Each row is a point on a landscape with many valleys, with its height.
A ball rolls from a point to whichever of its 4 nearest points has the largest drop for the distance, and stops where none of them is lower. Distance is the straight distance between rows; heights are no part of it.
Z_102: [149 110 174 110 136 125 102  83 125 111 118 107 129 129 122  89 156 117
 117 176 135 136 132 113 142 143 119 121 129 112]  height 581
Z_923: [175 113 154 102 177 132 152  61 165 107 123  81 142 125  96 112 155  85
 139 152 155 157 103 156 166  86 133  91 130 158]  height 144
Z_395: [146 110 147 100 103 119 103 129 133 119 110 126 138 118 110 116 142 110
 119 138 127 143 164 127  97 168 100 128 143 113]  height 838
Z_126: [141 131 142 131 149 118  96 157 100 145 126 149 118 145 165 119 142 145
 111 142 131 104 149  89 149 151 133 145 150  64]  height 362
Z_588: [187 139 143 122 180 122 184  65 180  97 146  52 130 142 122 121 144  68
 138 126 154 171 102 157 187  63 124  83 137 149]  height 264
Z_427: [163 111 171 103 145 121 123  58 138 117 130  98 131 128 119  92 159 108
 131 171 132 150 121 127 148 120 136 109 131 127]  height 311
Z_471: [ 89 155  94 161 107 133 103 190 152 161 117 158 119  97 160 134 111 148
 155 111 107  97 151 132  94 153 128 126 131 147]  height 409
Z_735: [130 124 141 143 144 106 130 164 105 146 153 166 106 157 175 165  69 182
 143 103 171  52 134  71 179 113 186 152 144  63]  height 38
Z_482: [155  94 153  91 109 129 141 115 155 115 135 122 153 131  89 118 139  90
 118 135 139 157 147 155  90 140 120 125 117 172]  height 621
Z_182: [114 112 132 119  84 129 165 129 157 133 136 111 131 131  93 113 165 103
 109 122 126 156 150 168  76 147 128 127 124 187]  height 327
Z_17: [ 83 179  85 159 133 139 100 177 128 169 114 170  98  78 140 134 131 176
 155 109 104 102 124 149  97 159 136 127 124 158]  height 245
Z_819: [102 102 127 133 102 128 109  86  70 104 148 109 144 167 148 136  76 140
 108 100 142 105 125  60 158 123 134 169 127  44]  height 550
Z_913: [141 142 119 136 162 112  87 211 119 143 115 186 146 136 151 147 103 150
 131 122 142  58 134  93 155 133 131 153 154  81]  height 277
Z_296: [ 61 180  95 130 162 177 113 215 118 165 119 202 109  70 136 158  99 220
 151 118 114  68 104 153 132 145 129 168  76 164]  height 437
Z_627: [141 131 116 142 161 117  83 218 124 145 118 189 157 126 139 155  99 161
 139 121 132  57 126  90 160 126 129 149 154  99]  height 262
Z_701: [181 103 136  93 168 126 149  81 161  97 127  95 156 136  76 115 154  78
 140 147 148 165 111 170 142 106 124 108 120 169]  height 304
Z_512: [140 112 107 132 130 155 207 115 171 107 139  95 141 158 122 136 208  81
 123 128 125 166  92 210  88  81 120 124  80 201]  height 392
Z_563: [ 97 150 105 153  93 124 118 158 143 160 123 129 105 104 121 120 151 135
 130 109 103 129 152 145  71 168 131 119 146 158]  height 186
Z_173: [144 107 127 115 123 152 208 115 179 105 151  95 141 156 108 134 181  89
 122 127 133 164 108 197  86  97 117 123  88 206]  height 388
Z_829: [160  83 136  95 107 138 169 109 173 110 138 100 152 139  90 128 155  86
 119 141 149 165 130 175  94 123 125 126 106 187]  height 474
Z_860: [143 128 145 128 133 125 106 130 106 131 131 133 120 153 169 108 138 147
 103 150 140 108 143  91 153 150 144 143 149  70]  height 428
Z_748: [141 103 186 118 135 122 131  51 143 117 116  96 117 129 139  86 144 113
 125 170 134 151 116 100 155 114 137 109 129 120]  height 128
Z_406: [133 130 122 131 116 112  90 176 137 133 110 149 148 115 136 125 120 123
 125 134 120 121 163 117 109 175  91 139 146 103]  height 490
Z_983: [157 112 160  89 123 119 110  96 136 118 117 119 140 120  94 107 154 110
 121 160 134 142 151 133 111 159 109 132 128 121]  height 849
Z_779: [115 115 132 136 124 108 130 133  89 136 152 140 120 161 178 164  61 157
 122  90 169  87 142  66 172 130 158 158 149  44]  height 317
Z_356: [109 104 118 127 111 110 116 116  71 112 164 120 124 174 149 155  54 149
 110  89 164  89 129  64 176 131 152 166 135  43]  height 422
Z_470: [ 92 179  80 145 122 138 106 151 111 176 119 156  96  79  91 129 154 156
 125  96 101 139 130 174  76 153 151 113 149 164]  height 251
Z_250: [118 139 116 144  92 120 110 179 144 139 116 154 127 105 153 135 117 129
 133 122 109 117 161 128  84 169 108 121 145 137]  height 404
Z_417: [102 151 105 134 102 125 157 130 110 163 134 116 108 121  76 124 189 136
  96 111 108 159 121 187  70 141 141 129 129 186]  height 375
Z_289: [111 110 118 133 108 115 107 103  71 108 160 113 130 166 144 154  64 152
 110  86 151 100 133  62 171 124 140 166 132  31]  height 473
Z_806: [135 109 148 101  84 116 121 129 134 126 126 121 134 116 101 117 134 103
 117 142 128 143 164 136  86 167 110 132 125 143]  height 782
Z_575: [111 135 108 143 103 124  97 202 150 143 111 163 140 110 148 141 105 132
 148 119 110 105 159 115 102 166 113 134 143 125]  height 457
Z_700: [135 134 131 140 154 116 121 173 107 156 134 158 124 151 177 140 119 152
 129 120 145  65 130  79 171 132 165 147 158  53]  height 276
Z_840: [ 82 148 105 157 115 150 103 217 163 156 123 172 139 101 175 145  97 155
 165 116 110  83 144 108 113 152 127 145 123 137]  height 373
Z_863: [121 161  91 134 123 132 167 140  89 156 136 128 105 116  64 138 178 129
  86 114 110 176 117 194  75 126 134 119 131 186]  height 649
Z_952: [ 81 188  75 132 146 165  90 165 111 168 111 193  93  55 122 143 110 190
 150 110 113 104 112 164  98 160 137 137 116 166]  height 284
Z_91: [114 105 131 134 109 117 114 107  80 118 157 124 129 184 175 139  75 148
 110 112 153 105 145  54 162 134 155 166 135  34]  height 495
Z_533: [ 87 164  97 159 119 130 109 166 140 169 122 144  97  88 127 129 139 156
 138 106 103 110 139 151  84 163 147 121 144 167]  height 221
Z_148: [169 142 141 118 125  82 174  34 143  65 149  69 126 155 132 140  97  48
 155  95 132 185 112 113 191  48  95  69 127 124]  height 351
Z_160: [124 141 100 133 127 153 189 122 109 131 142 118 126 142  76 139 210 115
  90 131 107 179  83 224  82  95 108 135  80 201]  height 468
Z_422: [124 125 138 150 141 112 117 146 100 147 142 141 112 161 186 137 107 161
 116 125 152  86 139  64 164 141 161 153 157  47]  height 344
Z_478: [128 139 111 138 134 129  77 217 134 141 114 181 158 121 144 143  93 151
 143 115 130  84 153  98 122 138 112 139 144 108]  height 247
Z_697: [151 106 157  95 121 121 116 110 138 125 121 122 146 119  86 111 138  97
 116 148 137 147 162 147 104 160 110 131 125 133]  height 837
Z_629: [134  88 165 130 110 123 131  38 111  81 123  82 140 141 148 112  90 107
 154 139 116 169 105  76 164  92 121 106 123 100]  height 257
Z_243: [191 107 124 104 177 128 148  83 175  91 132  86 152 137  87 128 157  72
 136 152 156 168 108 185 160  86 117 107 114 174]  height 179
Z_334: [104 173  75 133 115 133 125 147 101 172 115 157  92  91  79 127 158 150
 102 107 111 159 125 182  73 154 146 118 143 174]  height 194
Z_812: [ 61 165 115 148 143 167 106 211 146 164 129 173 114  87 162 144 112 198
 161 119 108  60 119 125 129 139 131 148  99 158]  height 26
Z_410: [117 105 163 131 107 133 118  81  93 104 132 108 125 151 169 101 112 129
 114 155 134 142 121  69 155 129 136 136 126  70]  height 653
Z_938: [101 143 111 134  88 132 144 136 132 156 125 116  99 114  99 123 171 121
 103 113 104 134 149 170  66 150 144 121 144 165]  height 234
Z_503: [133 101 172 126 122 129 125  46 113  96 119  92 127 142 150 103 113 120
 137 156 121 167 115  78 164 115 128 109 125 102]  height 282
Z_38: [143 129 112 134 143 114  87 206 129 133 110 163 148 125 142 141 108 132
 123 126 117  91 155 107 122 158 100 140 141 101]  height 318
Z_517: [170 105 160  89 136 125 125  82 147 109 116 106 147 123  83 103 156 104
 123 161 145 157 139 141 122 140 119 111 126 136]  height 644
Z_399: [128 130 119 127 100 114  96 173 140 139 117 138 143 104 133 125 120 124
 128 126 120 124 173 124  94 166 104 134 146 116]  height 489
Z_20: [123 141 125 125 151 120  94 235 125 141 122 200 160 134 130 168  72 172
 149 115 131  46 127  90 158 119 136 150 131 116]  height 230
Z_202: [ 92 167  98 153 103 130 120 161 128 166 112 141  93  87 116 127 152 148
 131 105 104 130 139 167  77 170 149 124 151 162]  height 216
Z_535: [158 111 179 115 147 125 145  45 145 110 122  88 114 129 128  95 135 109
 140 171 138 159 116 114 156 107 145  87 131 128]  height 215
Z_134: [ 69 153 110 156 137 158 111 225 148 162 128 180 134  90 177 141  87 177
 162 112  99  63 121 123 121 136 131 141 104 151]  height 309
Z_305: [150 108 168 128 123 116 150  36 144  86 134  76 120 130 143 116 105  80
 162 141 127 180 110 103 160  75 123  81 120 129]  height 228
Z_787: [181  95 126 106 147 138 166  97 188  89 132  96 168 140  92 133 151  74
 136 131 163 172 124 185 122  97 109 123 102 182]  height 320
Z_741: [139 148  89 126 132 146 193 117 106 115 147 123 122 124  95 136 201 111
  98 148  88 203  77 236  85  76  84 128  61 187]  height 461
Z_751: [ 71 178  95 142 154 164 107 192 121 168 111 192 105  61 131 148 116 205
 157 115 103  72 113 158 115 160 126 149 102 150]  height 326
Z_324: [126 112 134 146 125 122 125 129  90 137 147 135 117 167 178 136  79 150
 112 114 157  96 135  57 171 130 161 154 146  43]  height 406
Z_137: [158 125 161 127 134 115 170  32 162  85 137  69 116 138 141 115 106  63
 157 126 127 178 113 108 171  61 116  72 124 140]  height 233
Z_724: [133 137 102 132 134 154 207 121 127 109 138 108 122 149  97 136 221 101
 105 139 100 168  72 233  98  86 108 132  78 193]  height 414
Z_645: [ 69 170  90 156 130 148 100 196 141 165 120 175 106  77 158 137 117 189
 159 110 103  83 117 136 104 157 139 139 112 157]  height 271
Z_557: [167  97 121 103 127 141 186 107 180  96 140  95 156 154 102 136 162  74
 124 132 144 175 118 182 107  96 127 133  96 200]  height 372
Z_937: [110 131 123 133  89 114 117 157 149 149 115 133 123 105 127 130 128 123
 128 122 117 136 167 134  79 174 124 127 145 148]  height 295
Z_947: [179 134 152 120 160 111 182  56 178  98 146  57 122 134 128 113 140  77
 142 132 151 169 101 132 182  66 131  75 133 154]  height 252
Z_249: [ 86 135 111 149 132 147 106 234 153 149 132 189 151 107 159 154  71 164
 158 115 108  63 131 100 128 119 120 153 108 148]  height 283
Z_764: [118 114 121 123 103 151 189 107 147 128 147  93 120 152  96 127 186  98
 102 124 115 156 117 194  80 121 133 127 101 203]  height 352
Z_403: [125 113 154 136 109 127 121 100  92 126 131 117 127 158 178 119 108 148
 110 132 150 125 138  67 151 142 137 146 138  57]  height 551
Z_279: [137 104 175 116 130 124 140  43 144 101 124  82 119 137 145  95 129 108
 149 163 128 161 108 105 155  97 127  97 131 125]  height 217
Z_648: [125 150  84 137 117 144 174 138  87 154 139 130 107 125  69 133 174 126
  74 129 108 189 106 205  76 112 125 129 114 189]  height 779
Z_262: [152 124 147 110 134 116  93 139 110 130 105 135 124 130 128 112 144 129
 110 159 132 123 157 114 138 170 112 135 144  88]  height 632
Z_174: [108 129 103 133 140 134  93 245 139 151 123 192 166 127 156 148  70 156
 164 113 120  61 133  98 137 132 116 156 126 117]  height 165
Z_63: [150 122 160 127 117  96 157  25 133  69 121  74 134 144 121 135  98  60
 164 115 118 175 103 101 184  58  99  72 131 123]  height 243
Z_870: [119  83 148 134 105 130 117  38  88  73 116  93 145 158 141 112  92 123
 141 131 109 158 109  67 168 106 113 123 130  88]  height 335
Z_905: [ 90 181  78 144 136 149  91 154 113 173 112 184  99  65 108 149 121 178
 146 110 112 116 118 163  85 160 136 124 127 166]  height 272
Z_442: [143 122 167 125 131 125 115 104 108 131 117 125 125 144 161  95 139 143
 109 160 136 117 141  91 150 152 121 131 144  76]  height 555
Z_902: [171 104 154  97 152 126 132  74 154 109 125 100 144 127  80 102 157  97
 126 159 143 158 129 150 142 111 124 106 119 153]  height 408
Z_57: [101 182  71 145 132 138 102 150 104 171 110 164  96  69 101 133 143 163
 127 107 113 133 127 175  72 152 145 120 143 173]  height 260
Z_677: [ 98 135 122 121  93 124 165 138 149 148 134 111 104 128  96 118 173 111
 103 122 107 142 137 166  64 145 140 124 125 180]  height 273
Z_98: [137 133 129 139 168 113  99 205 116 143 124 189 139 145 146 158  96 171
 147 121 142  37 121  84 171 111 152 148 146  89]  height 269
Z_486: [141 132 122 141 155 116  89 192 104 142 109 174 143 140 155 136 119 156
 120 128 129  83 147  95 155 141 124 142 158  69]  height 302
Z_372: [115 105 138 139 109 128 112 100  78 109 150 109 133 175 171 123  80 150
 106 117 145 127 127  55 156 134 142 156 137  48]  height 573
Z_778: [165 108 166  96 162 128 133  56 152 100 125  81 135 123 100  99 157 102
 131 158 143 157 116 147 159 111 128  99 126 146]  height 231
Z_89: [110 149  98 128 108 143 187 130 100 145 146 116 110 133  68 126 197 119
  75 127 108 175 104 209  89 120 125 127 112 186]  height 631
Z_647: [126  98 151 135 123 116 128  38 115  69 113  89 143 151 125 123  92  90
 152 128 113 170 105  76 173  75 104  90 127 102]  height 268
Z_219: [107  94 145 130 102 135 119  71  82 101 136 105 138 171 160 117  84 138
 113 122 134 129 120  66 156 124 128 149 128  57]  height 637
Z_639: [112 108 123 140 129  86 122 134  87 124 156 148 117 153 160 195  32 170
 141  82 165  61 140  62 183 115 169 162 142  39]  height 289
Z_141: [145 121 168 104 133 124 107 103 126 122 110 124 134 134 117  88 154 115
 104 173 135 130 147 119 138 144 113 130 133 100]  height 741
Z_357: [141 129 122 131 125 116  78 180 120 134 101 153 141 131 142 134 124 130
 124 140 126 106 153 105 127 167 102 141 152  84]  height 418
Z_488: [191 118 136 109 182 122 156  70 173  93 131  71 136 131 101 110 157  68
 134 142 150 165 104 167 170  76 125  95 126 162]  height 200

For each start below, name the point where the ball stops.
Z_219: Z_735
Z_372: Z_735
Z_148: Z_748
Z_870: Z_748
Z_442: Z_174
Z_403: Z_174
Z_262: Z_174
Z_173: Z_563
Z_160: Z_563
Z_741: Z_563
